A landscape with many valleys, sampled at points; each row gives a point and its height.
A ball rolls from a point to whichever of its 2 nearest points has the largest drop for the distance, and stops where none of them is lower. Distance is the straight distance between rows; heights are no part of it.
z_947: -3  12  1  -19  -3  15  5  -3  -38  -4  -27  2  41  18  22  -14  -2  -7  20  41  11  -20  h=51.6
z_136: 11  7  3  2  -4  -14  14  -2  2  12  -4  -27  3  12  20  -24  -20  -19  18  1  -5  4  h=35.6
z_913: -27  3  -4  -5  16  17  32  3  -38  -1  -31  7  24  13  -5  9  0  -21  14  33  7  -19  h=54.6
z_642: 6  24  -5  19  -5  3  27  8  24  37  -14  -30  0  11  0  -1  -5  -6  -6  6  17  -12  h=10.6
z_64: -10  12  -1  -21  -8  -15  -10  -6  20  -13  -21  12  36  10  2  7  32  -5  -13  4  20  -4  h=60.7
z_616: 25  7  12  0  -25  1  -34  -3  40  -7  -13  -2  -5  -14  -7  -15  28  4  -14  -14  8  -11  h=10.9
z_41: 10  37  -17  12  -9  -14  5  -27  33  -31  10  -5  -15  -8  -7  -12  25  14  -25  -13  22  8  h=42.3
z_634: 14  -6  7  -11  -13  -7  12  35  -19  6  12  9  36  22  -4  -11  -4  -20  7  46  -9  3  h=38.3
z_826: 21  13  17  -24  -2  -13  7  14  -25  5  0  -15  9  7  14  -32  -26  -12  23  13  -3  -9  h=33.2
z_522: -23  8  8  -18  7  -12  14  -4  -7  -10  -23  7  32  6  11  26  21  -10  2  -4  8  -5  h=59.6
z_390: -9  4  -20  -8  9  27  13  -6  -1  24  -39  -14  4  18  9  -24  -20  -20  10  32  13  -28  h=21.9
z_662: 15  -25  16  11  -10  -1  -23  6  9  -21  35  18  -29  -21  -7  -4  13  12  -25  -9  -17  22  h=19.3
z_645: -7  -34  -6  -9  -13  -15  -25  12  18  12  17  21  20  -8  -2  -5  -14  -12  0  11  -10  16  h=39.1
z_129: 5  16  -8  -12  -17  -19  2  -3  42  12  3  -15  28  11  14  -9  14  -8  -5  -5  13  12  h=40.1
z_768: 2  -8  -2  -10  16  -20  12  19  -32  7  21  1  25  15  -13  -16  -21  -25  25  5  -1  -2  h=33.8
z_376: -12  -25  -8  5  16  -21  -1  14  14  10  54  5  10  -4  -10  23  -11  -4  11  -30  3  18  h=43.5
z_333: -14  -12  1  18  20  -4  13  7  -12  1  32  -5  -16  25  -7  25  -9  -4  18  -29  -1  11  h=41.5
z_639: -11  13  -5  -24  12  18  17  2  -45  1  -33  2  16  -1  3  -10  -18  -2  27  28  5  -30  h=53.1
z_264: 13  -14  5  -18  -30  -4  -31  5  19  -11  -3  15  -6  -12  3  -6  -1  13  -13  6  -18  10  h=20.5
z_563: -34  -9  -19  14  19  3  26  -19  6  -5  -17  3  -25  6  6  15  -6  -15  1  5  -1  10  h=14.6
z_582: 16  -7  20  3  -20  -12  -30  7  22  -6  11  9  -1  -36  -20  -8  19  7  -23  -21  -7  -9  h=7.1
z_943: -7  -38  8  -17  4  -8  -32  31  -8  -24  29  28  -13  1  -20  28  10  6  -1  -5  -13  11  h=11.8
z_127: 23  11  16  -21  -21  -4  12  46  -25  7  4  6  15  11  -3  -7  -19  -1  12  40  -11  -12  h=39.9
z_738: 18  13  26  -3  -19  -6  15  19  13  17  -7  -16  4  2  2  4  2  -5  0  7  -8  -10  h=10.7
z_314: 13  3  27  18  5  31  15  -10  -33  12  -5  -11  -6  -21  15  -8  10  16  -17  -12  -32  -6  h=22.4
z_701: -10  -28  -8  -9  1  -22  -16  27  30  -15  47  14  0  -15  -11  2  5  -5  -6  -8  -6  19  h=43.2
z_371: -5  4  -12  -12  -6  24  6  -9  -11  11  -43  -10  -11  6  18  -9  -20  4  2  37  -6  -17  h=17.5
z_929: 9  5  5  23  -11  -13  19  -5  19  11  16  -20  -10  3  9  -7  -6  -7  -1  -7  -10  16  h=37.9
z_944: 14  33  -17  -8  -18  -16  9  -18  44  -12  5  -8  3  15  6  -4  22  7  -18  -5  24  14  h=41.4
z_85: 15  6  18  -9  -18  2  -2  9  -10  23  -16  -14  2  -11  -1  -2  -17  8  5  10  -19  -14  h=15.1
z_557: -16  -14  -3  31  11  -5  -16  -15  5  -9  13  15  -25  -40  -24  13  6  5  -15  -28  18  1  h=9.9
z_235: 15  12  4  -18  19  -16  20  12  -29  12  -2  -8  19  5  -5  -40  -27  -30  20  11  21  -10  h=31.5
z_51: 24  9  23  10  -16  23  1  -7  -9  21  -22  -21  -7  -18  11  -7  6  14  -10  -4  -24  -12  h=19.6
z_790: -3  -22  -11  9  -15  2  -4  -11  -2  4  -10  15  33  27  -6  -9  -1  -20  -5  37  2  20  h=31.9
z_646: -12  -14  15  24  23  33  2  -20  -26  -6  -3  0  -27  -17  9  10  11  11  -4  -25  -19  1  h=8.9
z_705: 16  5  -4  -8  -26  16  -41  -10  36  15  -33  -1  -9  -1  14  -13  10  9  -9  1  5  -3  h=14.7
z_688: -14  6  -2  25  28  10  14  -31  9  8  7  -13  -3  -39  2  8  17  6  -16  -45  8  -3  h=13.5
z_925: 3  -42  16  21  -2  13  -22  20  -2  -7  52  12  -30  -9  -6  11  0  12  -3  -19  -14  21  h=17.3
z_686: 0  18  9  -17  -4  18  9  6  -9  6  -38  -12  21  22  38  -8  4  -6  10  31  11  -21  h=52.7
z_896: 1  8  -3  -13  28  -6  10  -3  -32  -1  -14  -6  -7  -3  -1  -37  -33  -17  31  3  13  -6  h=29.1
z_991: 5  19  -12  17  -4  -2  15  -13  46  20  -6  -19  1  -6  -8  1  4  4  -16  -15  19  1  h=14.5
z_903: -12  -7  8  37  33  31  14  -27  -10  -4  5  5  -19  -26  -6  5  25  7  -22  -40  1  -3  h=11.3
z_691: 35  23  -5  -8  -22  30  -41  9  28  37  -28  1  -10  14  16  5  17  4  2  2  3  -15  h=17.4
z_336: -2  9  -8  -16  -18  20  -9  -3  -3  5  -43  5  5  11  8  12  -7  23  -2  35  -10  -8  h=12.0
z_993: -12  5  -16  6  1  -17  18  -11  21  -7  3  5  -5  18  -4  15  2  -4  -11  2  10  24  h=26.1
z_780: 34  10  -25  -12  -10  22  -27  11  -12  37  -15  -7  23  28  7  -39  -26  -2  24  35  12  -9  h=48.9
z_951: 10  6  -2  16  12  -12  -6  -11  8  -41  53  5  -22  0  -12  3  26  19  -20  -39  10  14  h=22.6
z_481: 0  -10  8  9  1  3  1  -28  -5  -1  -8  -16  -14  -9  33  -10  -4  -3  8  -13  -20  10  h=58.5
z_620: -9  7  -18  0  19  -12  -3  -17  3  -50  42  4  -21  18  -9  21  18  20  -7  -41  23  19  h=23.4
z_598: -12  12  -2  0  3  -16  -8  -13  23  -23  -23  -3  -3  -18  -13  -2  27  5  -16  -12  18  -16  h=62.8
z_412: 2  18  2  -13  -13  -27  -17  -3  30  -31  -9  8  11  0  -6  -7  31  4  -16  -1  22  -13  h=61.7
z_891: -15  -30  -16  3  -2  -15  -11  -14  4  3  8  23  24  10  1  -1  -12  -19  0  17  0  32  h=35.7
z_545: 37  19  -7  -7  -33  31  -29  22  15  39  -19  -4  -5  14  10  1  -11  20  12  20  -12  -15  h=19.7
z_643: -8  -5  -4  5  -10  -11  8  0  10  8  -17  10  7  17  -11  7  -6  -11  -12  31  2  13  h=28.8
z_353: -3  -15  -10  -16  -14  -7  -24  13  -7  17  5  12  22  -6  1  -13  -28  4  14  16  -23  0  h=41.8
z_924: 14  0  28  -20  -24  -15  -15  25  25  4  9  1  9  -16  -10  7  21  3  -11  -7  -12  -10  h=3.5
z_398: 5  -27  12  -8  -13  -9  -22  14  -4  -3  21  12  -10  -13  8  6  -14  11  3  1  -34  13  h=23.7
z_748: -10  13  -20  9  5  -25  -9  -26  19  -21  23  2  -2  -29  -19  -3  10  9  -12  -37  21  -2  h=15.9
z_648: 1  -15  9  2  -5  -2  -11  -2  -30  6  5  1  -17  -7  10  6  -23  8  18  -1  -27  5  h=28.5
z_719: -41  3  -10  3  29  4  37  0  -13  -1  -17  11  3  15  -22  38  7  -13  9  0  3  -11  h=57.9
z_126: 7  11  16  -8  -4  -25  21  18  19  2  19  -3  14  8  -1  16  11  -3  -4  -4  -6  9  h=9.0
z_813: 18  -2  -1  -26  -33  5  -33  2  18  12  -15  4  9  5  17  -8  -3  13  2  10  -15  1  h=17.8
z_372: 10  7  12  -6  0  2  5  -12  -30  -4  -12  -24  -13  -4  35  -21  -17  3  21  -1  -22  -8  h=56.2
z_779: -18  -5  -15  15  17  -1  3  3  8  -1  55  3  -10  10  -21  32  -12  9  8  -39  19  19  h=43.4
z_166: -1  -8  2  -3  7  -9  22  19  -34  2  6  10  29  26  -14  4  -6  -24  11  27  3  1  h=36.3
z_777: -4  6  1  -1  -2  28  17  -8  -34  -6  -25  -4  -32  -11  9  12  -11  29  2  16  -32  -11  h=11.1
z_86: -2  -38  13  5  7  -2  -29  25  4  -32  48  16  -31  2  -17  17  13  13  -10  -26  3  6  h=14.8
z_301: -10  -13  -14  -4  1  -30  -9  6  26  6  32  14  22  -4  -13  8  -5  -10  -3  -9  4  22  h=41.6
z_918: -14  8  -18  32  19  -8  -18  -18  7  -28  43  9  -14  -33  -32  6  9  12  -13  -45  27  -2  h=13.1
z_97: -36  -20  -21  20  21  0  5  -19  7  -14  2  21  -28  12  -10  23  -6  -6  0  -14  13  27  h=17.7
z_889: 20  20  12  7  -22  11  3  23  20  35  -21  -18  10  18  6  4  0  -7  1  19  12  -17  h=6.5
z_787: -13  3  6  -5  17  15  22  -2  -41  -5  -18  -7  -22  -3  6  6  -14  5  19  6  -17  -16  h=16.8
z_520: 31  18  -22  -6  -5  43  -18  8  -24  24  -22  -3  31  34  13  -28  1  -9  19  54  30  -17  h=49.8
z_806: 4  3  6  17  13  -12  34  3  -14  3  21  -18  -15  17  3  6  -9  -11  9  -11  -5  12  h=39.7
z_438: -3  -2  3  7  -2  -7  -6  -31  23  -11  -6  -11  -12  -15  21  -9  15  3  -9  -20  0  12  h=60.0
z_767: 28  3  -22  -20  -18  4  -21  18  -17  19  1  2  20  1  -7  -43  -43  10  22  33  -2  -8  h=47.4
z_209: 0  17  -4  -2  -3  -14  18  -16  22  24  -3  -30  22  9  25  -9  0  -12  10  -16  7  2  h=38.1
z_429: 25  -6  19  33  -5  0  -17  -3  7  -14  33  12  -9  -27  -14  -21  25  12  -39  -22  -9  14  h=20.6
z_669: -18  -14  -1  -3  16  9  -9  -3  -43  -13  -2  8  -20  12  13  9  -21  1  30  -8  -19  3  h=24.6
z_500: -29  -2  3  4  22  6  22  14  -37  7  -14  12  6  9  -21  26  -14  -16  14  10  -1  -11  h=56.4
z_880: 17  -12  15  31  12  3  1  -10  1  -18  48  5  -18  -4  2  -7  26  17  -25  -37  -4  29  h=21.7
z_709: -14  -18  4  -10  5  -26  -28  13  1  -26  5  31  -2  -12  -32  21  9  2  -16  -3  -2  -2  h=10.1
z_766: -1  18  15  -16  6  5  25  -4  -18  1  -29  -24  3  5  35  -12  -2  -7  22  10  -4  -22  h=54.1
z_549: 12  -15  -15  -25  0  -2  -15  21  -31  11  23  12  13  -9  -9  -28  -50  11  29  18  -15  -1  h=44.9
z_573: 6  1  25  -17  2  -24  4  34  12  -12  31  1  6  -7  -14  24  29  1  -17  -16  -11  -3  h=6.6
z_201: -23  -7  -2  3  6  21  15  -5  -2  3  -39  0  -16  -10  -4  19  -2  -2  -8  10  -8  -17  h=65.3
z_836: -13  3  -16  3  20  6  26  -10  -15  10  -25  -11  -5  2  7  -29  -29  -27  22  17  10  -10  h=25.5
z_666: -7  -12  5  12  7  -21  -12  5  15  -11  15  14  -12  -20  -31  21  8  4  -21  -19  5  4  h=6.4
z_473: -25  -8  -1  20  18  19  17  -26  1  -16  -11  1  -36  -7  9  14  12  1  -7  -14  -5  6  h=11.6
z_80: 16  8  -10  0  -1  32  2  -2  -34  3  -22  -8  46  22  7  -26  5  -19  15  50  34  -13  h=50.5
z_732: 3  3  8  -14  -19  13  -7  -7  -13  -10  -34  4  -19  -11  6  15  -2  33  -7  18  -26  -1  h=6.7
z_357: -14  10  0  0  -1  10  8  -12  25  -10  -41  -4  -17  -6  0  9  23  4  -23  10  10  -14  h=64.0
z_203: -10  -3  -11  7  17  -15  10  -10  11  -26  30  7  -19  25  0  21  5  9  -6  -26  7  32  h=24.5
z_480: 1  12  -9  21  4  1  13  -23  28  22  13  -22  5  -33  -9  5  2  7  -17  -37  12  2  h=16.3
z_506: -31  7  3  -6  21  0  24  -6  -6  -9  -20  -1  0  -4  -6  36  21  -4  -4  -17  5  -13  h=58.7

Call two points neighbours if one is among the 2 nearest of the other. Go from one point of each pair to the other, from neighbour to neighbour, staying as low as possible. Name the highest point that can't be avoided.
z_889 and z_646 -> z_480
z_666 and z_732 -> z_648
z_666 and z_924 -> z_203
z_924 and z_889 -> z_738

Where does a ball stop that starts at each point below?
z_891 -> z_666
z_80 -> z_666
z_880 -> z_666
z_166 -> z_732
